Points, in no order, along strands that fork and pass close to each other.
Two points are linked if the straight distance between their rows is under 89.4. Some points are linked to none.
(59): -45 -28 -31 -3 -33 8 2 10 -3 -2 -36 2 20 -27 -5 -18 -52 -20 16 10 9 -3 13 -17 -26 18 -7 3 -5 35 2 8 13 -14 21 9 -45 15 16 -18 7 19 30 -17 3 16 -11
(62): -17 -17 6 24 13 20 13 -6 -66 5 1 -12 35 -1 12 20 -18 -27 -19 2 -9 -18 -15 -6 0 11 -13 6 8 40 -11 17 16 -23 12 -6 2 5 -31 16 -16 3 34 11 4 -8 1
(723): -33 1 3 17 8 5 8 33 3 16 -28 -7 -2 -10 5 -1 -22 -31 -2 -3 14 21 7 7 -5 8 -21 9 -1 -6 4 1 -55 -15 14 -13 8 2 11 25 6 -20 -20 2 -5 5 -23
(797): 1 16 -33 29 -4 -21 17 8 30 27 3 5 -6 -9 -29 -11 -7 -6 -6 2 4 6 7 -23 8 -18 21 2 4 -7 -36 5 -20 6 -18 -15 12 -3 8 -16 10 30 -9 -1 17 -1 -3
(201): -8 -23 34 16 17 16 4 0 -61 8 17 -11 32 10 3 10 11 -17 -10 -14 -7 -16 -28 10 15 16 -4 5 -5 22 -14 12 20 -10 5 -2 10 2 -30 19 -26 -20 28 10 -9 -9 7
(967): 9 -1 39 -7 -6 3 -17 2 10 8 15 -10 0 29 25 50 30 55 10 -13 7 -10 -30 9 23 3 -18 -15 9 -27 20 11 0 6 -9 8 -3 -15 -6 17 1 -17 -21 9 -1 -4 12
(784): 12 6 21 -22 -8 -8 -17 8 -8 -3 10 -3 -1 20 27 42 26 31 -4 -7 11 2 -22 8 9 9 -5 -17 -2 -16 10 11 17 6 -3 11 -6 -12 -3 5 -12 -13 -11 4 4 5 0
(499): 44 -15 20 -8 21 2 -4 -40 5 -30 16 4 -4 13 5 -10 46 37 41 -4 -15 -5 -30 -5 9 -4 4 16 -10 -2 30 5 18 5 -14 14 19 5 -7 -7 3 -2 2 -4 -19 -17 11
(976): -27 -14 -20 24 -2 -3 17 -7 -22 17 -19 -22 15 -9 25 28 -28 -19 -4 7 2 -12 4 -30 -4 13 -10 -9 -14 31 -2 20 35 -17 7 2 -9 18 -9 -8 -21 35 20 -4 20 1 -1
(614): 4 6 -3 -28 6 7 -11 -5 -36 -20 11 11 14 -3 -4 -10 4 -22 -29 -3 0 6 13 34 -15 10 -7 19 14 4 5 -22 -10 -7 1 4 0 -11 -4 8 0 -44 12 5 -9 -1 -5
(131): 14 23 -8 -27 -1 -32 -17 13 -25 6 10 -2 4 -4 4 36 19 17 -27 8 16 0 12 -20 -5 2 4 -13 24 1 -11 16 21 5 -44 9 26 -23 1 4 -19 -24 12 -1 14 8 -6
(228): -13 4 16 6 19 -17 -2 19 24 14 -30 -24 -23 -2 20 14 -1 1 30 -7 10 18 4 -12 13 -1 -10 -13 -21 -17 19 11 -15 2 -3 5 30 11 19 11 4 4 -42 -12 -14 6 -18
(35): 33 29 -11 -26 2 -2 0 2 12 -20 -6 9 -38 -4 -21 -32 3 12 16 10 -9 -2 24 5 -5 -26 34 -15 -11 -10 -6 -11 1 10 -4 -1 -5 5 21 -20 26 9 -31 -9 -28 8 -3
(530): -32 11 -7 -7 0 -2 -4 25 -31 13 -33 -25 -2 -13 31 32 -34 -24 -16 12 10 3 20 -6 -11 14 -30 -16 -3 16 13 15 -6 -12 7 -2 4 6 7 17 -4 -4 -10 8 6 16 -15
(305): 17 16 -36 -22 -15 -9 -1 -21 -14 -3 24 19 7 -2 -20 -1 -3 -1 -42 12 -4 -7 15 10 -14 3 18 6 22 7 -23 -3 6 7 -5 -4 -8 -16 -3 -25 1 -5 21 15 14 7 12
(1158): 14 -11 -4 -32 -20 -17 3 2 -35 -11 13 5 17 4 8 14 16 -4 -15 7 9 7 -18 -2 3 23 24 -2 -13 12 -15 16 44 7 15 12 -24 -9 -8 -17 -29 -18 32 -5 4 7 -10
(1023): -5 2 3 3 -7 6 -14 -2 -18 21 12 -6 26 1 -8 36 -1 4 -46 -7 4 -19 1 9 2 16 -21 3 37 0 1 4 -14 -3 -21 2 14 -22 -12 19 -3 -12 16 19 20 6 18
(225): -7 17 -56 35 5 -15 26 -18 7 18 4 -1 -2 -27 -21 -17 -37 -32 -14 36 -9 -15 32 -28 -1 -21 3 5 23 26 -27 -4 -1 -2 -17 -26 4 1 9 -8 14 37 15 3 15 -15 11
(998): -10 5 35 -5 4 26 -4 1 -16 4 0 -13 -11 22 12 1 -8 2 -12 -12 -8 1 -13 54 -7 4 -9 -12 -5 -2 4 0 -22 11 16 -28 -14 15 -18 16 5 7 -28 23 -12 9 17
(764): 8 18 22 -15 40 8 -13 2 -28 -13 -11 -15 -15 6 7 -6 14 -1 -4 -8 -1 3 18 34 -12 1 -9 -7 5 -2 14 -9 -21 -8 -18 0 23 8 6 21 11 -32 -26 4 -30 4 -8
(327): -15 6 -12 -1 18 17 10 5 -65 -13 -18 -16 16 -18 10 -6 -46 -42 -24 19 -7 -10 20 9 -16 11 -18 -5 5 42 6 -2 -1 -19 14 -17 -18 6 -19 8 8 -7 6 8 -18 2 -10
(304): -5 -10 -15 0 -28 18 13 -7 -1 -1 1 10 9 0 -22 -29 -32 -19 -13 2 -6 -8 1 31 -5 5 22 -11 -9 5 -19 -7 -10 14 26 -27 -46 11 -7 -11 18 40 -6 12 7 7 18
(481): -37 -26 31 16 18 8 0 0 -17 6 -12 -10 14 -7 33 17 3 -9 14 -18 5 -1 -8 -10 10 12 -31 -3 -13 10 25 0 14 -19 11 9 18 13 -11 20 -35 4 11 4 2 -13 -5
(431): 6 6 -7 3 -12 -30 -5 1 45 6 2 9 -5 -13 7 21 28 13 3 8 8 16 2 -41 1 -8 11 -1 1 -18 -2 2 21 1 -12 18 15 -11 12 -10 -17 14 25 -16 30 -9 -8
(909): 44 37 -24 -18 -17 -4 2 -1 23 -21 10 24 -38 -6 -35 -29 7 28 10 20 -13 -1 19 -4 -7 -47 53 -5 -1 -15 -28 -9 1 3 -7 3 -2 -5 20 -29 19 7 -13 -5 -11 5 8
(574): 34 12 -8 -37 -4 3 4 -20 -26 -26 29 16 -3 12 -11 -14 22 7 -9 -4 -11 1 -5 26 -1 -7 29 13 -7 3 -5 -10 21 7 3 4 -13 -6 -9 -19 -7 -25 -1 -2 -16 5 11
(270): 5 -13 -29 -15 -14 -23 12 -4 -35 -6 2 -2 20 -8 3 9 -2 -18 -21 19 5 -1 0 -21 -5 25 16 -4 -2 29 -23 18 49 -4 8 4 -16 0 -1 -26 -26 -2 48 2 9 7 -13
(705): -27 -28 -23 13 -25 2 1 -8 4 8 -16 13 31 -8 8 14 -35 -15 -12 1 6 -2 -1 -17 -9 25 -17 21 30 9 -3 10 -4 -9 24 11 -17 -14 -4 8 -4 13 30 16 33 6 -7
(60): 10 -1 18 -3 13 11 2 10 17 -10 -4 6 -18 11 -5 -24 9 1 19 -9 0 15 -13 29 -2 -2 0 8 -3 -19 9 -8 -46 11 8 -6 -2 -2 7 13 23 -19 -36 0 -21 1 -6
(48): 15 23 -24 -28 -15 -8 8 10 14 -32 1 6 -12 -21 -19 -39 9 -11 17 23 -5 6 26 -16 -10 -18 22 -5 -16 5 -1 -34 39 -4 15 13 -6 10 25 -38 7 -5 23 -14 -18 2 -4
(845): 6 7 20 -10 31 17 -8 -5 -9 -20 -6 1 -16 8 -3 -29 8 -8 8 -8 -8 6 9 41 -11 -2 -3 5 0 -10 14 -22 -37 -1 -4 -5 9 6 9 18 21 -26 -28 5 -28 -2 -3
(491): -15 -12 -13 12 -17 0 -7 -9 -2 22 5 6 30 0 1 35 -14 -1 -34 0 2 -11 -1 -4 2 20 -20 11 38 -1 -2 12 -7 0 2 7 -2 -23 -11 12 -3 4 27 23 37 7 7
(932): 26 -23 34 -3 28 -4 -6 -26 4 -21 5 -2 2 5 17 9 52 31 34 -12 -4 -3 -23 -13 17 7 -5 2 -6 -3 31 2 19 1 -15 16 27 3 -7 5 -13 -5 9 -10 -12 -18 1
(659): -7 -15 5 -9 -6 2 -10 2 19 -18 5 25 14 -11 1 -21 11 -18 4 -6 5 20 -1 -6 -9 4 -15 28 6 -17 17 -27 -15 -10 18 22 3 -15 3 12 -8 -33 24 -8 4 -11 -17
(968): 14 1 7 -5 -8 -16 3 4 37 -7 -15 1 -22 -3 11 -4 19 17 38 4 1 17 -18 -22 5 -5 11 -10 -30 -14 16 4 20 11 6 15 -6 8 24 -19 10 19 -16 -25 -5 4 -12
(389): 32 -19 13 -13 5 6 -1 -33 9 -33 22 16 -8 19 7 -29 30 25 48 -1 -21 9 -33 10 4 -4 -1 27 -14 0 31 -9 5 17 9 11 -3 7 -5 0 9 -9 -14 -2 -19 -16 17
(252): 20 20 -4 -19 32 -12 -6 -6 -15 -17 3 -4 4 -13 -12 -11 27 -6 -9 4 2 1 25 -18 -7 -14 3 5 15 4 4 -10 23 -10 -39 13 47 -6 -3 3 -15 -29 20 -12 -11 -4 -13
(760): 27 2 9 -15 14 1 13 -18 -41 -12 31 1 4 19 -10 -12 22 0 -5 -6 -10 -10 -16 17 4 1 32 -3 -20 12 -20 8 29 6 -4 -4 -8 5 -17 -19 -13 -16 2 0 -26 -1 3
(1064): -5 9 -30 -24 -34 -4 4 23 14 -8 -10 9 -7 -23 -28 -36 -12 -13 9 20 2 6 24 -7 -9 -7 21 -6 -17 11 -10 -24 14 7 25 6 -31 12 32 -35 24 5 16 -18 -11 11 -7
(1039): -27 12 -7 33 20 19 17 -4 -19 19 -15 -19 7 -21 -3 -4 -52 -41 -8 14 -10 -6 15 -3 0 -16 -23 0 0 15 6 -7 -32 -21 6 -25 12 12 -14 24 16 22 -17 0 2 -7 1
(1105): -10 -29 36 10 -13 8 -7 17 33 14 9 -2 -6 29 29 17 10 28 36 -16 6 15 -42 13 20 15 -26 5 -5 -21 23 8 -14 17 30 5 -25 2 -11 22 -2 -3 -19 10 -2 -10 3
(853): -8 -20 -1 -13 -27 17 -5 20 16 -20 -3 19 -10 15 0 -34 -10 -12 21 -6 5 26 -14 27 -12 12 -1 18 -21 -3 8 -13 -20 18 38 1 -51 3 5 6 4 -22 -12 -10 -7 3 2
(735): 30 20 1 -12 -9 -2 -18 -10 13 0 25 15 -7 10 -12 16 18 37 -18 -6 -3 -11 1 4 -4 -16 14 6 17 -24 -7 2 -6 4 -34 13 13 -24 -2 -2 4 -18 -3 -7 13 9 10
(325): 23 16 -21 -22 1 -24 14 2 3 -24 7 -6 -12 -18 -2 -13 26 -3 6 22 -2 10 18 -30 -11 -9 26 -11 -16 11 -11 -10 63 -7 -5 11 6 8 7 -40 -20 0 38 -16 -4 -1 -8
(171): 31 21 -13 -31 -17 0 -7 -18 -5 -12 31 21 0 9 -14 3 15 22 -28 -1 -5 -4 0 19 -9 -12 24 16 10 -11 -10 -6 4 6 -9 11 -10 -22 -7 -18 1 -21 3 0 9 9 16
(854): -7 4 -12 -23 -2 9 -4 6 -54 -14 -12 2 14 -4 8 1 -24 -32 -35 11 3 0 18 31 -21 23 -10 3 14 20 -3 -2 -9 -7 14 -8 -18 -3 -8 6 2 -26 9 16 -9 9 -10
(246): -42 -16 21 23 -1 13 4 37 13 20 -28 -12 -2 4 23 13 -18 -15 14 -14 19 20 -10 9 2 17 -28 12 -3 -7 12 8 -51 -14 28 -8 -3 10 6 29 -10 -17 -17 6 -5 0 -16
(360): -10 -13 -39 -6 -12 -1 12 -14 -37 -14 -13 6 24 -13 0 -7 -36 -26 -20 22 -1 -11 12 -11 -15 24 -3 9 15 40 -10 3 29 -11 17 -1 -25 0 -3 -19 -2 6 40 5 5 8 -8
(309): 25 16 3 -9 12 14 -3 -29 -3 -15 22 19 -16 5 -31 -29 0 17 -16 -3 -14 -20 18 34 -10 -26 31 -14 7 -19 -12 -10 -23 2 -22 -22 7 -2 -13 -8 11 6 -25 5 -16 2 20
(649): 11 21 -10 29 11 -19 -2 5 43 25 10 4 -18 5 -28 6 5 27 0 -7 3 -2 12 -23 5 -32 22 3 8 -20 -31 17 -17 8 -46 -9 31 -7 7 -7 6 18 -14 -9 16 -2 3
(370): 24 -13 3 -17 -8 7 1 -14 13 -30 14 18 -20 18 2 -38 16 10 48 1 -17 13 -29 15 0 -3 5 16 -27 2 24 -14 2 25 21 2 -23 13 6 -4 16 -5 -29 -8 -22 -6 15
(624): -7 7 -52 31 3 -2 22 -23 -15 10 -12 -5 7 -26 -14 -13 -56 -35 -19 41 -13 -18 24 -22 -2 -9 -1 -1 26 38 -13 -3 -4 -6 3 -25 -14 -1 2 -4 20 40 15 0 13 -8 9
(546): 2 22 -54 15 -8 -20 17 -4 16 0 11 8 -7 -24 -35 -37 -16 -25 -9 31 -6 -16 39 -24 -3 -27 23 -3 16 17 -37 -18 10 -2 -9 -23 -1 5 19 -29 17 28 23 10 6 -13 10
(708): 2 -8 -4 -3 -38 -10 -8 15 37 15 9 14 10 3 9 17 6 13 -9 -3 12 13 -15 -11 6 10 -1 9 4 -26 -5 9 -4 8 21 23 -24 -23 -2 -2 1 0 7 3 30 3 -10
(1024): -18 0 -2 -7 13 -7 3 12 6 -13 -23 -3 -10 -19 10 -21 -2 -25 15 3 5 13 23 -16 -12 2 -9 -5 -20 1 18 -18 11 -7 7 12 11 12 15 -4 -3 -8 -4 -18 -15 -1 -28
(662): 35 4 -3 14 24 7 -1 -36 27 -13 20 14 -24 19 -25 -11 31 35 21 -8 -14 -17 -2 -10 1 -33 27 5 1 -20 -6 2 8 1 -31 2 22 6 7 -23 6 12 -3 -9 -1 -12 13
(997): -6 -11 8 -9 22 4 2 -1 2 -35 -15 -1 -10 -10 4 -55 4 -23 37 -2 -4 7 14 -6 -6 -2 -7 2 -27 8 23 -34 15 -5 15 4 6 21 15 -11 6 -11 -4 -16 -33 -12 -21
(502): -28 8 -6 -3 3 -7 -6 23 -2 3 -28 -4 -6 -18 12 1 -19 -33 -5 3 12 15 24 -4 -15 7 -19 -1 -3 -2 11 -5 -17 -8 6 4 11 2 18 13 3 -16 -11 -7 -6 6 -25
(292): -5 7 30 2 38 4 -14 0 -10 0 -9 -18 2 -1 1 6 20 2 -4 -16 0 -6 11 8 5 1 -22 0 12 -5 20 -12 -14 -16 -32 15 45 1 5 32 -6 -23 -8 -1 -13 -3 -5
(789): 25 3 31 -7 23 -14 -18 2 -23 -2 3 -21 1 13 -2 36 43 42 1 -11 10 -22 -9 -14 18 -3 6 -20 13 -7 5 22 19 -7 -55 9 45 -16 -5 17 -21 -27 3 -15 -7 -2 6
(324): 9 8 34 8 18 7 -18 -2 -11 9 6 -19 5 15 -12 31 29 31 -14 -24 1 -27 -2 2 14 3 -14 -10 19 -4 5 4 -1 -11 -50 8 45 -9 -6 21 -12 -19 1 -2 0 1 15
(949): -21 -12 -2 -14 -37 -19 -13 25 25 9 -19 3 4 -10 25 29 -8 8 -1 0 22 18 -6 -20 1 25 -7 -8 -7 -11 8 11 6 3 23 23 -25 -9 15 3 -13 7 7 -6 29 9 -22
(1144): -12 -12 -5 6 -26 15 10 22 13 11 -12 4 10 4 -8 -13 -32 -8 -17 -5 7 11 -11 33 -2 15 7 -1 2 -9 -16 10 -43 13 27 -24 -35 -3 -10 2 17 17 -14 16 11 14 3
(869): 12 -11 30 9 31 8 10 -13 -54 0 26 -10 16 18 -6 -9 19 -11 -4 -12 -11 -14 -23 17 11 5 15 -4 -13 18 -21 10 23 1 -4 -10 12 9 -23 -1 -16 -16 7 7 -28 -7 5
(590): -4 -11 11 30 10 -1 7 -3 38 21 9 3 8 1 -9 1 17 4 13 -22 2 4 -15 -18 17 -4 -4 15 0 -27 2 -2 -14 -1 -6 8 23 -4 -1 5 -3 8 -4 -7 8 -7 -5
(331): -30 -8 -33 -10 -31 6 5 29 2 1 -26 7 9 -30 -26 -39 -36 -26 12 15 7 1 26 -4 -11 4 8 -6 -14 22 -6 -12 -1 0 24 -5 -43 16 29 -27 26 10 18 -18 -11 14 -12
(700): -12 -5 13 -11 20 8 -10 -6 -25 -25 0 8 17 -8 6 -22 6 -26 -8 -7 0 7 10 14 -11 8 -22 18 1 7 17 -31 -3 -19 4 10 10 2 0 17 -8 -40 19 -2 -10 -12 -17
(160): -46 -35 29 13 -9 13 -6 14 6 11 -21 -9 6 5 38 20 -16 -1 26 -23 12 7 -20 -7 0 20 -29 -4 -18 8 22 9 13 -9 34 5 -15 21 -8 16 -32 16 -1 6 6 -6 -1
(447): -14 -9 23 27 -5 5 -3 13 33 36 7 -8 13 6 -3 29 6 15 -3 -22 8 -5 -16 -1 26 4 -18 7 15 -30 5 9 -28 2 -2 5 16 -12 -10 21 -2 2 -7 9 15 -2 2
(33): 16 -3 -3 -6 -17 3 1 11 35 -12 16 30 9 -6 -14 -24 20 2 2 -6 2 19 -8 2 4 -11 5 36 13 -30 4 -17 -33 2 11 23 -1 -32 -2 5 11 -40 11 -5 4 -6 -8
(634): 22 -13 10 19 11 -7 6 -7 53 -8 -2 13 -2 -6 -12 -16 38 19 38 -7 1 13 -19 -33 19 -18 10 19 3 -26 13 -2 -7 0 -7 20 35 -10 7 -3 4 -1 7 -21 -4 -19 -9
(230): -30 3 4 18 -9 -15 -6 4 0 35 -9 -25 7 7 25 63 -11 8 -9 -3 10 -4 -2 -18 18 4 -18 -21 -5 -5 -2 22 14 -5 -3 -6 11 3 -1 7 -18 27 -4 13 29 3 9
(1156): -24 -11 -14 17 -7 -19 9 -4 2 24 -13 -19 4 -4 25 37 -6 -8 -3 1 8 -3 4 -31 3 11 -6 -15 -19 10 -2 16 37 -8 -2 6 0 15 3 -11 -25 35 13 -4 29 -2 -3
(819): 2 9 27 12 4 17 -12 -2 -14 20 13 -14 15 10 -16 27 14 13 -38 -18 -3 -36 -1 15 6 6 -21 -2 28 2 0 -1 -16 -11 -43 -5 34 -14 -16 26 -7 -16 9 9 8 3 26
(657): 22 -17 10 1 2 -10 10 -11 47 -22 -9 14 -15 -13 8 -23 35 13 53 7 -4 20 -23 -31 5 -10 11 9 -18 -15 23 -7 18 6 13 17 10 6 12 -14 2 11 5 -26 -6 -14 -7
(456): -3 13 -9 34 38 -5 12 -21 5 12 5 -18 -11 1 -7 -5 4 -13 6 -5 -11 -17 22 -19 1 -22 4 -9 -13 4 -9 -1 22 -7 -33 -11 30 22 0 -11 -3 30 -14 -2 -3 -10 5
(981): 18 -18 37 -6 -2 20 -12 -13 8 -4 34 3 0 33 12 0 29 36 14 -20 -16 -3 -33 40 15 7 -20 18 5 -11 23 -4 -17 18 4 9 -14 -6 -25 25 4 -26 -13 14 -9 -9 33
(265): -2 9 -27 15 -15 -6 23 16 21 12 -4 13 1 -13 -33 -30 -13 -14 -6 0 4 5 1 -9 11 -9 28 -6 -3 -5 -32 -7 -27 6 4 -23 -5 2 5 -23 19 29 -11 -1 5 1 -4
(965): -27 -4 13 29 -11 -5 -7 7 24 44 2 -19 15 9 14 58 -4 15 -8 -14 9 -6 -7 -13 22 3 -18 -7 10 -21 1 18 -7 -3 -3 -1 12 -8 -5 17 -12 17 -6 15 29 -3 11
(861): -19 21 -25 -1 2 -4 6 10 -34 19 -29 -25 -1 -18 18 30 -55 -24 -30 32 -1 -4 25 -4 -8 7 -25 -12 19 30 2 18 -12 -3 2 -16 -1 -1 0 16 11 18 -13 11 8 19 0
(322): 4 28 -6 0 1 -7 -6 -8 -4 21 8 -3 -10 3 -12 16 -17 8 -34 4 -5 -11 11 16 -12 -10 9 -20 12 -7 -23 13 -14 8 -20 -20 3 -5 -5 -3 8 25 -18 14 11 11 12
(41): -2 26 -28 1 -7 -19 -1 -5 -13 25 -9 -8 -2 -7 -1 26 -33 -4 -39 22 -1 -7 18 1 -8 5 -5 -18 22 16 -22 21 -2 8 -14 -17 -4 -4 3 -1 8 31 -7 16 20 17 9
(1102): 23 21 5 12 3 -10 -23 -2 31 17 13 4 -17 14 -27 22 5 48 -13 -8 1 -17 15 -9 -3 -25 11 4 24 -22 -17 15 -14 6 -60 -1 33 -18 1 7 3 -5 -10 -14 18 6 10
(511): -29 -18 -1 21 0 16 13 -5 -43 11 -14 -17 26 4 24 33 -29 -17 -7 -3 0 -14 -11 -10 -2 16 -15 -3 -1 36 -1 23 24 -19 19 -5 -10 13 -24 7 -18 25 21 14 15 0 2
(30): 0 -23 6 -14 -10 17 -5 3 7 -31 3 16 -18 18 0 -47 -2 -9 44 -3 -9 19 -17 25 -4 8 -1 8 -29 9 19 -23 -6 24 28 -5 -38 21 12 3 12 -12 -25 -14 -26 -5 8
(742): 2 -17 44 -7 10 20 -11 -4 -26 -1 22 -4 10 33 16 10 27 20 5 -22 -7 -1 -32 37 15 16 -20 6 1 9 13 -4 0 8 9 3 -4 5 -22 25 -17 -24 -1 18 -14 -8 21
(285): -18 -4 51 5 18 32 -9 4 -26 15 4 -17 -3 27 19 15 6 8 -5 -20 -9 -5 -20 50 7 4 -25 -4 5 7 11 -1 -19 -2 10 -27 6 14 -23 27 -1 -4 -8 31 -13 0 23
(271): 16 -10 38 2 -7 12 -10 2 29 10 20 -1 -9 31 18 15 17 42 20 -13 -2 2 -35 25 17 2 -16 1 3 -30 15 10 -30 18 9 1 -16 -9 -9 17 16 -10 -32 10 -6 -1 15
(882): 20 5 -5 -8 -17 4 9 18 32 -10 7 24 -5 2 -14 -27 14 7 8 -6 3 20 -14 7 6 -13 15 18 1 -27 -7 -6 -39 9 11 9 -8 -22 5 -4 21 -20 -16 -7 -4 5 -5
(175): 27 24 7 -29 12 -34 -19 13 -12 -7 -2 -7 -9 -1 13 37 32 33 -6 8 16 2 10 -25 1 -11 10 -19 12 -11 0 17 27 2 -49 16 31 -21 4 4 -20 -23 3 -16 4 4 -10
(906): 9 10 -6 11 44 -12 12 -12 5 -5 -12 -23 -21 -3 0 -20 13 -2 25 1 -9 -6 25 -25 7 -17 8 -17 -24 7 6 -7 37 -4 -21 3 28 23 7 -17 0 21 -18 -9 -22 -3 -9
(754): -28 5 -12 22 16 25 13 -6 -35 -1 -19 -18 8 -25 7 -16 -61 -45 -9 18 -9 -13 19 0 -12 -6 -24 -1 0 33 11 -11 -20 -26 17 -23 -10 13 -14 14 18 14 -4 -1 -8 -6 -6
(1031): 7 9 -12 -7 -1 -19 -1 -10 12 -6 8 5 -1 -8 6 10 26 1 -6 5 4 9 6 -26 -3 -3 11 -3 -5 -3 -2 -2 38 1 -12 16 13 -2 5 -20 -18 7 27 -10 16 -4 -9
(868): -16 -19 -18 -19 -41 10 -8 27 10 -15 -16 19 1 -1 -5 -26 -25 -18 5 1 15 25 3 19 -23 20 1 17 -9 4 1 -9 -21 12 38 5 -54 -3 14 -3 11 -23 7 -8 1 12 -13
(629): 1 3 -10 5 -6 14 13 -10 7 -4 6 14 -7 -3 -28 -42 -14 -19 2 -1 -7 -13 8 15 3 -11 23 -12 -13 -3 -15 -21 -8 10 11 -26 -21 13 1 -16 16 29 -17 7 -10 -4 8
(570): 48 19 -15 4 3 0 -4 -19 30 -20 11 24 -36 8 -30 -13 20 46 24 9 -16 -6 2 -14 -4 -50 40 8 5 -22 -18 6 5 1 -24 4 18 -6 13 -25 14 5 -5 -12 -1 -4 9
(147): 12 17 -17 -24 -19 2 8 30 15 -19 -15 11 -22 -14 -23 -43 -1 -12 20 11 2 10 17 10 -1 -12 30 -12 -21 -4 -5 -23 -16 14 18 -3 -25 7 32 -24 34 -5 -22 -17 -31 10 -8
(263): -2 -10 10 -24 -17 -4 -7 12 -26 -3 4 -4 11 19 24 32 7 9 -7 -8 9 5 -25 12 4 25 0 -12 -15 7 -6 13 33 11 19 7 -31 2 -12 -3 -21 -3 5 8 7 9 -4
(1165): 9 13 -4 10 0 6 0 -20 6 12 20 10 -4 0 -30 -7 -12 13 -35 -2 -9 -20 11 23 -12 -17 21 -16 14 -17 -23 7 -29 8 -29 -28 5 -9 -13 -3 9 24 -11 11 11 5 22
(85): 5 -1 -9 12 -31 -24 -10 2 45 27 19 9 7 2 6 32 16 25 -15 0 11 6 -8 -28 12 2 4 5 13 -27 -15 14 3 6 -5 21 -9 -27 3 -7 -3 10 15 3 38 -3 -4
(416): -21 5 -10 49 30 9 22 -15 -6 26 -5 -20 6 -14 -4 -5 -27 -37 5 6 -13 -14 16 -20 8 -21 -11 -1 -14 11 -2 -6 -2 -18 -9 -17 23 22 -8 5 2 35 -13 -7 4 -13 7
(891): -13 1 25 6 -3 20 4 13 12 13 -7 -9 -12 14 2 -5 -20 -1 -8 -9 -1 6 -16 47 -4 3 0 -16 -9 -17 -3 9 -40 17 23 -34 -18 11 -12 11 15 22 -33 18 -4 11 13
(234): 9 6 20 -5 20 -14 -9 1 20 -3 -18 -15 -24 5 22 12 18 19 29 -6 5 11 -5 -12 9 -2 -4 -13 -14 -17 25 6 0 7 -7 12 24 6 18 4 10 3 -34 -10 -13 1 -18
(1117): -29 -36 24 9 -18 10 -8 19 24 9 -7 -1 -3 18 28 8 -8 9 28 -20 12 16 -30 3 4 23 -22 4 -16 -7 16 7 0 10 38 5 -33 13 -5 14 -17 6 -9 -1 4 -3 -3
(1067): -29 -15 -29 -1 -26 -4 2 1 -2 4 -26 6 18 -18 3 0 -42 -22 -9 10 7 3 9 -17 -16 21 -10 9 10 18 -3 5 9 -8 22 8 -20 -3 11 -5 1 12 24 2 21 12 -14
(240): 15 17 -50 -11 -11 -15 6 -22 -3 -9 21 17 2 -11 -29 -17 -6 -14 -31 25 -7 -7 23 -9 -14 -8 17 6 25 14 -31 -15 18 1 -2 -7 -1 -7 10 -32 3 5 37 14 12 -3 13
(321): -5 -22 37 -1 35 -3 2 -7 -23 -13 1 -8 10 -2 25 2 34 -1 16 -11 0 2 -13 -13 14 17 -11 -8 -14 8 19 -1 28 -10 -3 11 24 8 -15 10 -33 -11 14 -8 -12 -13 -13

A fork is a point with three links. Follow the links from the first point to the second and name the forks in between, in order.
(854) / (175) -> (324)
(708) / (324) -> (1064), (1067)
(1105) / (649) -> (271)
(1165) / (997) -> (502)
(1067) / (662) -> (1064)
(305) / (285) -> (171)
(614) / (59) -> (324), (1067)
(491) / (998) -> (1067), (271)

Follow the links from the first point to the second, and from the first to the third. Name the last point that the two ways share.
(819) / (147) / (285) -> (1067)
(59) / (160) / (1144) -> (271)
(321) / (998) / (331) -> (271)
(131) / (1064) / (263) -> (1067)

A fork is a point with three links, a tip a point with one. Leave the first point through the second and follow the links. Name the first fork or tip that comes.
(33) / (882) -> (324)
(1064) / (48) -> (949)
(976) / (1156) -> (228)
(285) / (998) -> (171)

Name the points in between on the shortest way along the links from the first point to the second, in order.
(160) / (797) -> (1117), (1105), (271), (981), (742), (285), (998), (891), (1144), (304), (629), (265)
(1064) / (819) -> (331), (59), (1067), (705), (491), (1023)
(131) / (764) -> (175), (789), (324), (292)
